Each row is a point on a landscape with many valleys, with its height.
From any point a ball rolls to the lowest of the 2 points nearest to it. It stops when none of these is lower. Distance is the straight distance between rows; heights are no part of it.
Legi height 513: [113  55 168 107  91 153  78 134 102 105 110 115 146 142 167  98  94  76
  87 113 111 160  86 124 160 211 137  95  99 106 122 158  79 144 128  90
 119 129 114 150 131 160 147 101  96 139]
zolob height 471: [122  76 147 123 124 133 171 167  62 159 145 120  41 141 122 121 141  64
 200  56 150  94 154 150 113 105 131 163 153 125 141 125 136 137 104 198
 167 123 145 150 142  95 126 135 110 127]
Zet height 286: [144 109 181 109 112 131  82 108 167  89 124 111  97  95 164  95  66 143
 130 135  96 159 149 166 101 173 124 165 135 106 139 163  97 163 133 121
 142 125 134  92 121 122 152 139  90 153]
gote height 24: [123 134 134  85 131 172 169 175 103  67 147 167 104  86  64 134 147  90
 124 132 109  76 171  91 133 131 138 129  92 125  89 111 126 141 127 130
 188 172  98 127 131 118 145 159 127 127]
Pas height 275: [137  69 157  85  74 131 107 119  51 127 165  91 133 182 124 153 192 131
 179  82 190 118 124 134 109 121 131 102 108 111  73 103 122  92  88 154
 157 158 140 132 139 164 145 117 144 116]
gov height 482: [ 92 126  84 161 139  95 102  90  93 139 145  76 114 155 152 169  49  97
 130  83 131 153 100 136 156 158 102 166 120 155 146 147  93 118 137 137
 111  81 141 191 124 110 117  87  86 198]
runez height 333: [121  95 111 132  99 120 112 112  49 128 125  96 134 184  94 190 129 144
 176  84 179  99 151 124 131  88 120 136  97 136  85 100 140  87 107 169
 147 150 165 138 143 146 118  79 142 136]
nonas height 395: [102  84 190 104  94 106 104 156  95 138 129 102 182 140 124 167 154 132
 128 138 219 105 153 105 125 126  91 103 111 121  58 121 101  98 123  77
 186 151 160 134 138 140 123 113 117 114]
zal height 339: [154 137 171 115 115 119  98 108 177 117 131 114 125 108 178 105  96 178
 139 149 119 144 129 153  65 171  72 149 129 111 149 170 107 127 127 130
 122 103 154 100 152 125 141 137 115 119]
Vot height 442: [147 147  48 107  65 156 180 153 142 104  83 159 103 137  33 119 141 139
 137 103 135  84 124 148  56  86 109 168 128 147 145 127 109 164 150 178
 101 122 115 145 128 120 132 118 150 158]
mabaz height 469: [136 179 132 127 141  87 144 156 139 114 113 166 146 138  97 130 189 136
 132 163 171 108 127 106 151 134 133  63  84 110 122  90 144  72 131  94
 163 104  92  95 142 183 134 142 130  89]
Degav height 529: [ 98 170  81 137 132 117 118  76  76 134 145 134 153 135 104 176  94  67
 139 124 124 152  96 109 198 114 127 122  81 133  70 115  93 110 147  89
 150 113 117 180 117 114 137  80 120 163]
netu height 448: [140 167 134  94 153 106 129 157 126 129 113 181 152 122  88  91 142 102
 116 177 115 132 117 107 158 137 120  98  95  95 126 106 127 119 150  97
 147 106  78 125 112 126 145 131 122  74]
lor height 468: [164 135  76 131  74 170 149 123 183  93  83 155 125 108  61  89 114 152
  95 127 105 130 104 162  87 113 114 154 120 121 141 151  94 181 157 159
  69 128 121 122 122 124 143 116 153 173]
Butin height 456: [132 178 158 148 138 125 165  94 163 127 118 165 101  80 136  73 121 128
  73 163  75 145 128 160 171 144 169 154 121 135 183 125 106 136  96 113
 136 109 106 107 101  85 157 162 105 109]
Nal height 367: [103 150  95 112 184 152 131 144  99 117 116 140 147  92  99 136 108  88
  78 161  43 120 122  93 158 129 139 167 136 137 145 124 163 156 130 119
 126 130 100 179 123 137 153 106 114 125]
zugo height 462: [119 184  99 153 166 128 179 110 138 102 175 109  86 111 143 164 182 111
 162 109  83 141 106 130  71 114  99 142 137 160 137 132 150 139 101 170
  86 126 146 140 185 139 115 196 153 118]
Zasom height 509: [141 134 119 163 154 109 167 142 175 128 138 130  76 115 144 116 166 138
 157 101 137 122 121 151  96 109 128 126 150 138 156 115 145 120 115 174
  96 108 147 116 165 121 112 181 163 109]
Darev height 598: [193  96 194  94 108 142 130 144 139 148 105 138 132 156 149  62 165 116
 147 149 136 165 119 127 100 104 135  89 154  66 146 131 146 153 141 132
 111 131  93  66 125 128 132 141 138  72]
soz height 294: [115  49 103 191 188 145 131 172 143 131 124 115 102 130 153 127 126  90
  93  61  97 118 120 129 178 120 174 112 164 146 189 128 198 146 130 159
  61 141 134 155 125 115  83 140 137 116]
gomib height 323: [120 187 101 143 131  99 165  81 111 161 156 151 102 166 121 115 165  86
 164 120 132 163  63 143 158 123 131  77 105 130 124 118  80 112 110 139
  99  62 113 155 137 110 118 164 161 104]
dek height 419: [119  84 117 169 163 144 136 185 109 152 135 118  77 135 122 150 140  74
 202  67 148 100 175 128 133  80 139 126 160 122 118 108 178 147 146 161
 158 153 151 130 150 117  90 118 125 122]
nomo height 215: [145  52 159  91  59 154 102 113  89 115 156 100 144 161 153 139 168 183
 137  81 199 102 110 147  98 164 132 108 117 127  92 137 117  73  85 155
 142 147 166 124 156 151 128 127 144 130]
kepip height 161: [167 139 170  98 139 160 116  80 133 165 152 134 145 132 150 104 159 110
 152 148  90 202 123 125 126  50 166 136 178 102  84 122 136 185 133 124
  87 148 123 110  85  63 117 178 167 111]
bomod height 334: [ 89 136 108 130 177 127  54  88 112 175 170  72 178 126 153 158 109 104
 131 142  91 182 111  99 124 135  71 139 135 125  76 141 120 136 139  95
 111 141 137 199 123 129 128  85 141 147]
puve height 657: [133 138 195 154 124 119 105 117 145 153 130 125 154 152 189 131 108 183
 138 147 196 126 176 132 180  93 177 111 151 141 103 106 132  94 109  64
 182 150 144  81  93 106  94 137 103 138]
Zabi height 431: [100  65 217 143 115 101  87 168 126 145 111  70 152 147 170 145 134 187
 109 132 223 120 163 117 143 145  99 103 151 135 116 120 133  80 107  70
 163 148 182 113 133 151 101 118  98 106]
met height 305: [ 98 102 158 101 152 152  48 115 122 145 156  94 183 104 186 141  85 124
  97 141  89 165 119 103 108 176  81 172 136 122  90 156 108 129 111  97
 129 135 150 189 133 118 147 114 124 132]
nubam height 338: [125  97 170 136 152 147 119 178 182  81 141 109 122  96 167 128 164 138
 132 133 114 114 173 116  80 149 138  89 152 115 136 133 183 139 139 103
 127 181 128  73 153 183 116 164 123  96]
Sakir height 492: [119  87 142 135 118 110  74 144 126 176 122  99 173 168 190  91 101 103
 106 129 158 175  85 110 159 188 108  60 122 104 142 138 102 117 154  64
 110 111 125 146 127 160 135  79  97 117]
mefav height 243: [ 96  93 114 132 150 149 138 195 149 128 141 160 124  94 138 152 170 144
 123 107 178  68 149 101  96 141 123 100 151 132 107 114 175  74 105 137
 143 138 173 144 170 163 101 174 178  94]
rafi height 159: [141 107 141  98 102 175 149 105  91 127 121 179 114 130  44  93 184  91
 127 151 102 169 120 127 137 130 149 113  99  85 105 132 102 207 128 143
 106 133 105 157  85  83 148 157 153 104]
finu height 158: [123 101 123 104 138 185 169 149 134  83 136 163 103  80  82 112 136 108
  90 128  87  91 173 110 140 133 169 141 134 131 120 125 134 164 119 133
 140 172 123 146 124 106 129 166 138 118]
nisav height 239: [128  89  76 180 171 110 166 152 152 147 118 115 100 129 133 125 122 112
  90  55 120 136 114 147 175  98 162 163 192 171 193 147 175 175 139 169
  80 113 137 176 108  80  68 130 120 159]
bisa height 494: [137 159 127 138 130 145 190  93 134  94  98 163 101  84  75  97 145 132
  59 162  59 149 123 145 154 138 170 186 117 129 178 139 116 190  96 152
 105 122 106 151 109 106 169 146 117 126]
lagi height 376: [107  81  61 151 129 160 140 140 165 125 136 141 109 115 109 121 136  94
 119  78 122 118 132 142 107 149 124  89 150 156 110 143 112 163 159 127
  91 136 141 158 136 115  80 149 149 137]
sokun height 411: [129 133 147 111 115  83  76 125 160 161 102 115 190 120 140 123  96 209
 118 192 193 141 140 112 118 174  49 124 129 124 131 164  91  96 157  87
 121 102 171 103 108 134 123  73 113 123]
zefum height 548: [185 142 136 119 130 128  64  76 151 158  98 115 180 143 148 100  89 141
 108 166  89 205  86 142 127 104 144 140 144  91 135 144 130 153 162 138
  69 109 104  87  97 124 140  98 135 151]
pava height 403: [ 92 165 143 164 194  93 100  94 114 159 191  66 117 133 196 137  98 108
 129 134  72 182  90 136 138 150  95 172 149 145 169 146 137 132 100 146
 107 101 131 165 145 114 121 130 100 139]
gon height 493: [145 199 108 116 151  96 163 122 185 142 121 146 137  78 137 124 127 184
 106 148 122  97 130 140  98 100 112 207 151 161 168 139 130 123 119 148
 115  95 151 147 145 108 134 136 129 133]
kasaz height 164: [159 114 128  68 101 155 125 130  87 159 136 152 135 154 119 117 127 122
 141 113 139  95 129 130 122  78 178 168 146 118 102 118 123 134 109 167
 137 137 152 166 114  82 130 143 147 119]
Dozap height 446: [ 91 130 105 177 164  93 106 114 118 106 163  65  80 130 160 154  87  83
 159 102  84 171 109 140 111 179  65 143 123 133 154 156 117 146 134 145
 110 101 130 157 154 137 117 120  89 149]
neso height 66: [153  91 128  88  85 164 127 124  84 156 109 173 125 145  59  88 129  75
 123 132 133 134 141 136 147 103 168 134 132  94  96 122  87 188 130 156
 136 135 123 151  81  82 133 124 138 125]
zoz height 222: [107 129 192 117 133 129  94 109 133  88 143 119 125  84 168 132  63 114
 104 150  90 148 149 136 147 165 136 171 117 122 109 147  98 132 109  82
 184 136 128 105 123 118 167 134  78 152]
veme height 383: [ 84 121 134 146 151 111 123 182 115 182 143 145 164 121 126 171 140 116
 158 125 215 101 165  90 166 101  94 101 127 121  62  99 135  96 136  87
 194 138 167 139 150 124  96 107 141 114]
dade height 617: [165  91 219  81  97 159  92 146 102 137 123  93 154 186 187  96 162 117
 142 147 139 164 116 104 114 132 141  96 142  71 133 114 153 117 100 100
 132 158 100 111 133 165 147 135 114  70]
mel height 625: [131 141 113 160  99 103 141  85 168 112 124 139 145 125 139 148 135 179
 101 106 180  99 128 140 179 155 178  86  88 168 113 114  92  61 112  96
 141 117 146 109 135 151 109 137 126 143]
rep height 380: [140 133  77 135 121 133 114 121  77 112 116 123 147 184  84 168 134 106
 160 114 125 109 131 109 152  78 170 111 100 124 102  91 155 120 140 148
 128 152 112 132 126 161 123  90 150 128]
taba height 343: [122 122 180  93 107 125 120 144  77  96 158  99 142 146 103 172 211 139
 151 141 180 116 138 105  99 130  98  83  93 106  60 106 142 100 111  96
 172 168 135 127 155 179 139 143 132  97]
gumos height 747: [ 89 138  73 169 186  98  88 136 137 153 118  89 162 117 134 171  75 163
 105 156 105 119 148  99 140 141  89 153 130 162 149 130 165 105 157 115
 119 133 146 140 112 153 126  52 105 150]
kitu height 341: [ 87  98  56 138 121 167 120 137 151 104 124 132 112  91  89 143  90  92
 120  98 108 116 149 134 108 163 108 124 136 155  88 151  92 171 170 104
 129 139 131 156 119 126 106 124 127 172]
ruzek height 302: [ 95 117  78 102 100 143 120 177 157 106 107 162 137  91  81 143  90 123
 117 133 142  74 155 123  79 174  71 123 111 149  90 150  85 145 167 108
 152 127 130 134 121 138 122 124 122 150]
Vovem height 507: [112 118 150 115 125 122 181 132  63 112 159 109  44 128 148 148 116  97
 176  76 120 107 132 132 108 118 125 195 141 147 141 145 130 130  86 182
 163 120 148 168 160  95 138 148 100 143]
Tofe height 162: [118 112  93 155 145 135 126 138 158 112 131 136 153 125 140 174 143 202
 107 114 147  84 146 126 111 127 137 126 134 164 129 124 175  75 117 139
 109 141 184 133 156 155  99 147 162 111]
devu height 490: [108 169 155 141 128 126 152  81  99 125 132 151  90 129 147  93  90 102
 103 147  79 158 103 163 196 137 179 134 109 138 158 130  95 129  86 111
 140 106 102 118  91  87 155 143 103 141]
mifer height 563: [ 93 143 193 169 139  96 126 114  84 117 150  95 129 158 177 149 159  98
 133 123 135 156 114 116 191 137 142  71 101 108 120  92 150  83  87  77
 171 143 114 116 157 175 151 116 109  92]
rus height 363: [192 138 185  50  71 160 123 110 141 114 141 151 154 144 140 103 175 180
 139 145 166 131 123 125  95 130 149 113 111 106  98 130 108  97 117 106
 149 138 121 110 122 127 139 177 144 110]
duna height 266: [104 131 129 146 168  90 147 179 138 196 124 148  98 100 152  94  65 115
 122 124 155  91 148 144 169 111 125 178 183 137 157 126 130 125 134 125
 178  96 136 153 101  59 117 114  95 133]
mafa height 351: [116 144  89 123 115 125 132 193 191 120 104 171 144  98  95 111 126 149
 108 149 144  76 142 117  95 172  77  94 113 131 130 136 107 125 169 104
 137 117 117 101 131 159 125 128 134 115]
rul height 531: [169 143 106 112 135 124  95 114 156 174 111 137 196 140 136  95 126 133
 109 164 104 181  71 114 121 124 100  85 123  96 135 150 134 135 185 113
  62 101 101 101 113 136 132  93 151 123]
simak height 318: [110 132  99 140 184 127 138 150 120 127 115 119 102  95 111 124 101  87
 118 143  64 128 145 119 131 103 125 172 169 130 152 137 165 187 145 138
 134 143 104 146 126 114 130 102 109 141]
Zuso height 285: [150 135 162 133 181 140 128 153 168 110 153 126 135  96 154 134 148 139
 146 148  93 132 182 108 107  77 151 130 161 114 124 108 187 148 141 119
 132 182 124  68 135 131 121 160 141  92]
duteg height 511: [144 121  98 118 109 102  95 143 137 180 108 139 186 163 134  96 118 127
 119 151 176 155  85 106 141 162  98  54 107  95 132 145  96 113 183  81
 102  88 120 125 117 158 127  67 120 121]
lazu height 546: [ 98 224  61 125 147 140 128  93 172 114 122 122 152  68  83 172 116 155
 102 172  71 113 136 126  96 124  97 195 123 179 125 148 131 140 152 111
 132 121 120 143 114 147 138 122 122 187]
lasov height 282: [163  84  81 121  88 154 159 122 127  91 125 114  52 149  78 123 170 131
 185  70 142 101 163 155  84  93 160 130 117 131 124 113 123 155 142 196
 119 162 111  84 122 139 128 132 150 162]
det height 299: [170 131  86 120 146 120 146 141 114 156  93 154 164 155 135 113 116 139
  68 128  92 117  63 119 159  91 175 148 145 141 195 130 179 121 129 181
  53 110 119 151 140 126 130 103 149 116]
Paka height 326: [ 85 129 103 167 163 109 150 170 129 168 145 160 120 104 136 167 153 130
 151 118 201  98 145  99 143 116  96 105 140 132  84  99 146  72 119 120
 177 102 187 154 167 133  95 147 169 112]
pavak height 248: [142 171 120 126 108 132 163  73 128 126 133 169 103 135  91  86 177  95
 132 139 104 172  76 144 149 129 137  92  96 113 120 123  74 157 123 126
  94  96 104 149 109  92 136 158 157 107]
Pev height 87: [128 130 125 110 117 119  97  96 103 121 143 118 164 145 135 171 119 212
  96 133 146 113 120 132 113 129 108 153 113 156 125 128 137  71  94 148
 116 128 196 161 153 129 123 120 145 103]
zuge height 427: [127 153  96 152 135 138 127  85 111  97 168  90 109 154 131 193 157 127
 195 106 103 155 126 137  68  89 103 126 128 146  93 130 159 144 141 158
  90 156 158 130 152 151 114 150 163 141]
rig height 199: [ 92 134 105 102 118 137 147 194  72  81 114 154 126 122  55 173 111  73
 147 131 123  67 153  84 106 132  80 134  76 133  95 110 135 114 142 134
 195 138  90 132 146 148 150 114 114 130]
mok height 472: [102 104 165 165 155 112  57 112 155 150 144  71 178 142 211 132 108 133
 103 132 139 185 130 119 169 159 127  87 144 129 122 129 128 125 139  40
 121 145 141 135 116 157 111 106  91 130]
luk height 366: [ 87 151 131 159 203  98  76  95 113 194 188  68 150 146 190 137 116  90
 139 141  79 202  92 105 144 139  85 124 146 124 131 128 128 123 124 114
 103 114 119 174 129 122 124 100 133 124]
Vod height 348: [158 166  65 132 147 122 154 130  99 117 103 142 156 164  90 163 148 121
 125 131  90 116  99 122 141  54 177 127 125 143 154  94 195 122 139 170
  79 143 100 122 127 157 133 122 166 118]
kasel height 641: [138 109 171 134  86 131 122 104 152 129 131 129 162 148 182 127 136 199
  88 125 208 105 131 149 176 150 201  83 122 163 113 118 101  56  93  71
 162 138 136  96 111 132 107 155 114 146]
Vaza height 528: [148  71 180  75  77 182 104 133 131  87 110 141 164 113 157  93 100 131
  55 131 110 134 100 114 144 214 151 102  98 107 115 173  89 116 123  77
 132 133 126 133 146 153 152 135  95 138]
nit height 547: [136 138 157 160 139 107 143 119 159 126 150 129  90 139 182 110 171 157
 150 109 151 137 112 151 118 145 145  96 133 125 151 114 142  77  84 151
 123 103 140  91 166 153 120 183 156  97]
Ritat height 418: [112  72  93 153 120 170 168 121 129 114 138 152  87 125 104 109 179  86
 109  77 121 124  99 125 140 171 152  61 123 136 134 138 114 151 113 151
  70 127 124 151 147 117  93 163 161 103]
zate height 401: [142 153 106  73 168 146 103 166 107 140 105 172 187 112  82 106 111 116
  60 192  68 119 110  85 155 127 137 155 120 108 143 117 154 132 145 117
 123 126  89 175 104 115 158 107 124 101]
Tov height 242: [153  82 123 154  98 157 193 123  79 124  86 166 100 141  54  93 173  99
 109 148  90 149 116 136 134 135 151 115  98  80 174 132 135 210 117 195
  75 132  87 139 101 115 153 122 153 100]
Nite height 754: [ 81 130  63 157 182 140  91 162 184 164 131 120 191  90 137 159  91 160
  75 155  97 103 148  90 133 152 109 125 149 178 131 130 171 110 175  93
 113 149 140 144 101 149 111  84 137 147]
pabu height 396: [ 86 148  92 171 130 145 109 111 162  94 145  95 130 127 131 181 133 117
 163 128  54 156 122 140  67 130  80 113 146 163 119 135 174 171 181 132
  86 151 120  91 129 179 124 150 147 148]
tupev height 688: [174 184 186 117 113  99 109  77 121 127 135 121 123 169 149 123 118 176
 188 166 149 142 162 146 131  60 171 149 125  99 130  98 141 109 112 135
 154 138 122  52  92 116 145 131 130 124]
fer height 344: [101 118 169 136 165  89 103 201 139 200 117 146 151 118 177  99  60 127
 118 153 164 105 165 107 167 132 111 148 157 112 140 105 135  92 124  90
 191 112 126 116 103  92 134 104  94 105]
kopim height 461: [161 194 112 117 160  91 143 105 182 195 128 131 170 100 157 121 135 181
 118 154 136 143  91 148  95  68 109 178 173 151 150 133 137 121 135 155
  76  87 134 137 127  89 120 140 168 134]
darad height 721: [136 164 126 128 156  68 100 106 119 151 127  87 112 131 141 130  94 121
 189 166 115 152 125 147  77 104  69 177 150  98 154 138 142 153 149 157
 112  93 119 116 122 121 144  92 120 128]
fofu height 525: [119 212  68 131 168 113 163 100 197 145 118 139 132  55  94 114 133 136
  76 161  84 132 119 140 119 111 114 185 144 169 152 138 117 150 144 114
 111 101 104 153 113 111 135 118 126 165]
pofo height 262: [161 116 114  84 133 147 147 134  81 157 122 137 161 157 137 115 137 124
  95 119  84 135  55 111 119  88 158 174 160 130 173 153 169 163 111 203
  47 118 134 183 150 109 123 122 159 115]
reta height 545: [138 124 183  99 102 160 119 116 175 105 144 137 171  88 183 124 150 138
  53 142 140 135 118 113 135 202 149  81 124 138 101 152  95  98 114  39
 141 143 135 142 145 143 119 189  96 112]
defi height 324: [179 131 143  96  76 140 107  88 170 129 132 132 171 152 131 133 172 197
 157 130 206 126 140 136 107  94 157 103 130 132  72 127  88 121 146 101
 116 145 155 106 113 131  95 158 162 140]
duvuk height 426: [133 173  94 134 186  92 127 110 144 235 170 124 175 146 168 127 142 139
 125 150 139 179  63 117 124  94 101 130 170 140 138 129 134 107 136 152
  63  75 132 162 132  95 115 141 181 123]
ropo height 402: [ 98 136 143 120 151  72 108 156 163 180 130 141 149  81 163 119  68 155
 117 170 173 117 144 111 123 173  61 145 133 128 125 144  90  87 144  88
 170  79 144 119 106  94 149 100 102 120]
Diteb height 337: [139  66 121  82  91 143 158 184  82 130 112 165 100 136  59  94 181  70
 156  94 176  83 138 134 122 145 135  84 105 101 120 104 103 123 117 169
 165 126  91 112 131 142 139 118 135  99]
Nide height 322: [144  98 146 176 125 122 184 131 134 111  85 153  83 116  96  65 151 106
 106 152  78 158 120 153 133 156 125 103 117  87 199 134 133 191 120 171
  82 130  84  87 118 117 157 126 134  90]
lokad height 737: [116 188  92 149 172  69  97  93 149 149 106  85 143 108 115 162  89 164
 143 193 112 141 137 129  94 131  58 179 129 141 163 149 144 121 166 139
 103  97 131 107 106 149 140  58 118 163]
gan height 153: [132  96 149 108  76 142  98  97  91 141 155 127 148 176 173 138 105 185
 117  99 169 117  98 157 116 144 140 133 115 146 109 143 106  66  78 151
 126 126 175 155 133 108 125 139 148 139]
vidi height 704: [137 199 180 127 139  81 112  97  97 172 142 117 110 155 178 118  86 139
 188 176 137 147 140 164 111  81 109 183 158 100 145 116 142 121 100 131
 149  99 131  97  93  79 144 120 115 127]
dufaf height 214: [154  94 163  79  76 131 157 160 117  87 117 141 105 118  70  84 182  89
 129 132 177 106 137 134 133 163 152  72  97  95 104 119  74 143 135 106
 182 142  63  92 117 141 146 144 111 124]
fimo height 602: [128 117  97 158 114 131 165  99 134  80 117 142  97 120 105 137 118 124
 117  74 142  92 146 136 197 134 209  98  95 157 123 100 106  92 114 123
 159 141 104 109 133 132 114 128 118 161]
Lubar height 384: [113 186 100 129 143  91 129 110 109 202 169 141 147 169 146 132 137 125
 143 143 161 163  57 121 136 131  89 102 125 126 131 123 102  75 113 142
 101  56 146 177 143 113 124 145 167 104]
Tizar height 237: [128  47 156 114 119 171 149 160 128  86 121 147  82  99 119  89 124 105
  94 107  97 101 161 130 137 178 167 120 127 114 149 131 127 160 111 148
 136 164 119 123 126 121 136 146 122 104]
Tole height 321: [105 167  65 140 126 101 180 164  95 127  94 146  85 133  61 163 123  97
 192 118 155  79 152 120  93 102  82 136 114 133 128 112 127 113 150 149
 167  99 110 120 154 142 129 107 124 130]
Vakon height 221: [178  99 129  77  94 160 122 123  94 161 138 133 137 167 150 111 120 150
 127  95 126 110  86 140  92  95 157 191 164 135 141 160 136 146 106 207
  80 126 171 180 146  88 112 141 150 143]
ril height 317: [173 117 197  61  83 122 134 153 121 103 125 135 129 134 125  97 154 156
 146 149 180 103 147 125 113 145 148 111 106  97 119 117 105 100 114 120
 194 141  88  76 121 141 164 149 108 109]
Pudus height 561: [188 114 149 142  98 143 116  75 170 154 102 138 154 162 155  67 119 144
 110 124 127 203  90 166 158  88 187  93 152 111 140 131 110 159 148 125
  62 122 105  69  83  89 108 137 151 149]
fof height 227: [148 140 142 145 182 136 140 108 151 129 151 117 119  96 145 131 148 107
 153 130  74 170 144 134 122  55 156 131 173 120 111 114 170 189 151 130
  96 169 120  89 118  97 117 161 157 119]
ged height 280: [157 120 133  98  74 137  95  80 139 105 132 117 129 144 108 138 111 157
 176 111 181 126 165 153 120 100 167 133 110 128  72 133  74 151 149 123
 142 149 154 103 102 126 113 129 133 181]
Sazo height 488: [169  79  84 126  78 190 163 151 147  82  74 158 114 125  70  79 107 149
  67 112  81  90 114 143 104 148 139 139 112 118 181 157 133 149 139 182
  84 141 120 114 144 137 143 105 142 159]
gara height 205: [156 113 104 145 100 133 133 111 167  76 105 110  67 129  94 127 112 144
 173  96 131 117 181 162 110  90 160 140 117 130 128 123 117 170 160 154
 125 157 128  77 113 135 115 127 125 180]
Nusap height 407: [156 148 173 140 113 137 174 125 163 130  98 182 100 102 133  40 139 136
  76 166  89 143 106 150 146 170 132 114 109 102 200 135 108 125  99 131
 122  96  93  91 120  96 158 149 119  80]
gef height 393: [126 134 192 116 139 138 131 136 111  75 170  88 112 120 150 160 196 130
 157 142 134 132 168 101 105 133 120  89 114 103  94 112 160 119 114  93
 169 193 130  92 165 189 140 151 116  95]
sose height 579: [113 136  91 154 124 155 156 110 114  53 128 123 103 103 107 198 102 140
 117  87 113  84 164 113 151 139 162 142  84 172 111 121 136  90 116 130
 171 162 135 124 159 148 128 126 102 174]
Ruv height 152: [113 124 105 171 149  92 183 148 145 151 117 139  62 125 141  94  97 123
 112  76 138 113 134 164 178 109 149 183 183 162 198 145 144 154 114 157
 142  91 136 169 107  64  96 130  98 158]
nisen height 523: [112 136 172 144 115 102 133 100  78 109 129 127 102 163 168 110 110  91
 135 128 115 148 100 151 188 148 176  98  91 128 144 111 109  93  86 111
 160 114  90  94 111 132 159 118 101 118]
Zubiz height 300: [ 97 181 106 124  83 131 124 151 111  63 113 140 136 145  48 184 141 142
 166 160 129  84 159  98 100 147  79 105  67 150  97 116 132 120 160 122
 171 139 102  95 119 194 137 126 124 151]
Bogi height 539: [129 145 150 126 104  91 166 102  85 117 155  99  66 144 146 167 132 177
 177  93 168  93 134 157  92 109 113 188 128 147 136 131 133  75  71 191
 160 110 174 143 157 108 140 147 127 146]
Dak height 524: [105 147 121 122 148 132 211 132 138 107 113 171  95  54  98  97 149 127
  60 148  78 121 135 121 122 156 120 206 163 146 177 156 122 205  88 146
 126 119 120 188 128  82 143 146 114 121]
tas height 398: [127 169  53 130 103 122 214 154 116 106  85 154  64 138  48 128 157 109
 156  95 138  87 123 134  72  98 106 152 126 149 162 113 119 131 127 171
 126  94  99 144 149 134 136 129 137 129]
ragak height 672: [146 162 192 148 109  90  94  76 136 122 120  91 147 155 156 138 123 180
 168 165 181 162 165 147 150 104 142 112 131 118 118 117 116 119 134  76
 155 139 138  60 100 145 115 121 102 138]
repoz height 549: [102 150 133  97 116 154 103  58  80 129 144 140 133 138  99 133  93  68
 134 132 103 179  88 139 189 120 157 146 106 110  54 136  69 156 127  93
 139 104 118 171  89  90 152 120 124 180]
Mir height 276: [100 119 159 107 162 153  88 117 110 103 154 101 151  73 161 161  67 117
  98 140  69 133 146 109 130 149 114 206 134 134  94 148 127 134 109 109
 162 151 157 178 142 115 164 122  99 151]
Lize height 597: [121 126 166 146 167 105 100 168 105 120 116 105 146 151 148 123 130  89
 144 141 111 131 155  96 165 113 138  98 118  86 140  84 173 127 117 100
 157 163  96 102 142 175 147  92 111  78]
Zegig height 377: [116  96 125 142 175 131  95 183 120 167 134 102 128 118 146 136 109  88
 170 106 111 108 164 115 112  88 108 160 175 114 123 119 172 164 143 145
 140 154 148 152 133 106 109 106 117 115]
Roga height 362: [127  89  71 149 113 156 154 190 129 140 113 135  85 151  68 150 144 100
 192  72 150  75 189 140  75  67 123 129 159 143 126 110 170 158 169 184
 136 152 132  97 126 139  90 129 142 152]
fubo height 379: [138 134 197 109  79  99  89  88 136 118 121 101 146 141 157 130 109 215
 131 162 179 144 125 151  87 173  53 138 112 120 132 169  95  95 114 113
 127 111 184  93 137 133 130 114 109 123]
zesop height 308: [103  56 144 147 155 155 117 157 112 104 127 120 110 130 165 117 118  87
  99  84  95 104 125 112 177 164 184 103 123 128 158 116 159 110  94 137
 111 152 123 145 142 143 125 131 126  96]
nimeg height 453: [110  73 179 169 151 108  54 157 163 146 135  76 153 137 204 136 111 178
 118 114 168 147 155 126 141 154 103 115 159 136 136 138 157 107 130  83
 127 143 178 126 124 141  90 117 101 111]
Rozi height 508: [ 75 129  67 153 143  98 138 114  92 146 134 119 127 125 130 162  70  59
 116 101 124 139  97 104 184 156 111 125  98 152 112 128  86 105 144 103
 140  96 121 179 128 107 139  80  96 161]
bileg height 355: [ 87 157  82 147  94 161 124 126 127  64 117 126 122 153  73 181 128 112
 155 128  71 111 136 116  96 136 110  99 106 149 126 110 161 146 176 132
 134 150  91  92 128 207 140 135 130 146]
dum height 580: [202 129 155 118  98 122 137 121 180 137  93 146 139 149 129  69 152 160
 137 139 147 155 117 153 112  81 152  95 136  90 144 120 123 148 152 136
  91 129 101  49 116 123 129 136 155 112]
Rado height 562: [114 188  58 156 130 164 162 113 160  82 117 138 122  93  89 188 114 162
 122 116 100  78 164 120 127 103 146 167 120 193 132 125 142 128 141 120
 138 153 137 125 142 141 111 137 116 185]
nobag height 413: [130 153 103 140 112 106 135 158 171 112 105 150 136 127 116 123 182 136
 112 150 165 112 104 126 122 179 111  41  97 123 136 128 124  98 146  83
 119 106 111  97 156 205 121 136 128 106]

For each start below, name the point where the ball stops.
puve => neso
Degav => zoz
repoz => neso
kopim => neso
Zasom => gote
mifer => neso

Call two points neighbours if one is among the 2 nearest of the other. Go from one point of each pair to the other, from neighbour to neighbour, staying as low as possible. Name the highest point that can't be avoided.
taba, kepip => gef
simak, dufaf => dek
Ruv, gote => zesop
Ruv, zoz => sokun
gara, dufaf => rus
neso, Pev => rep
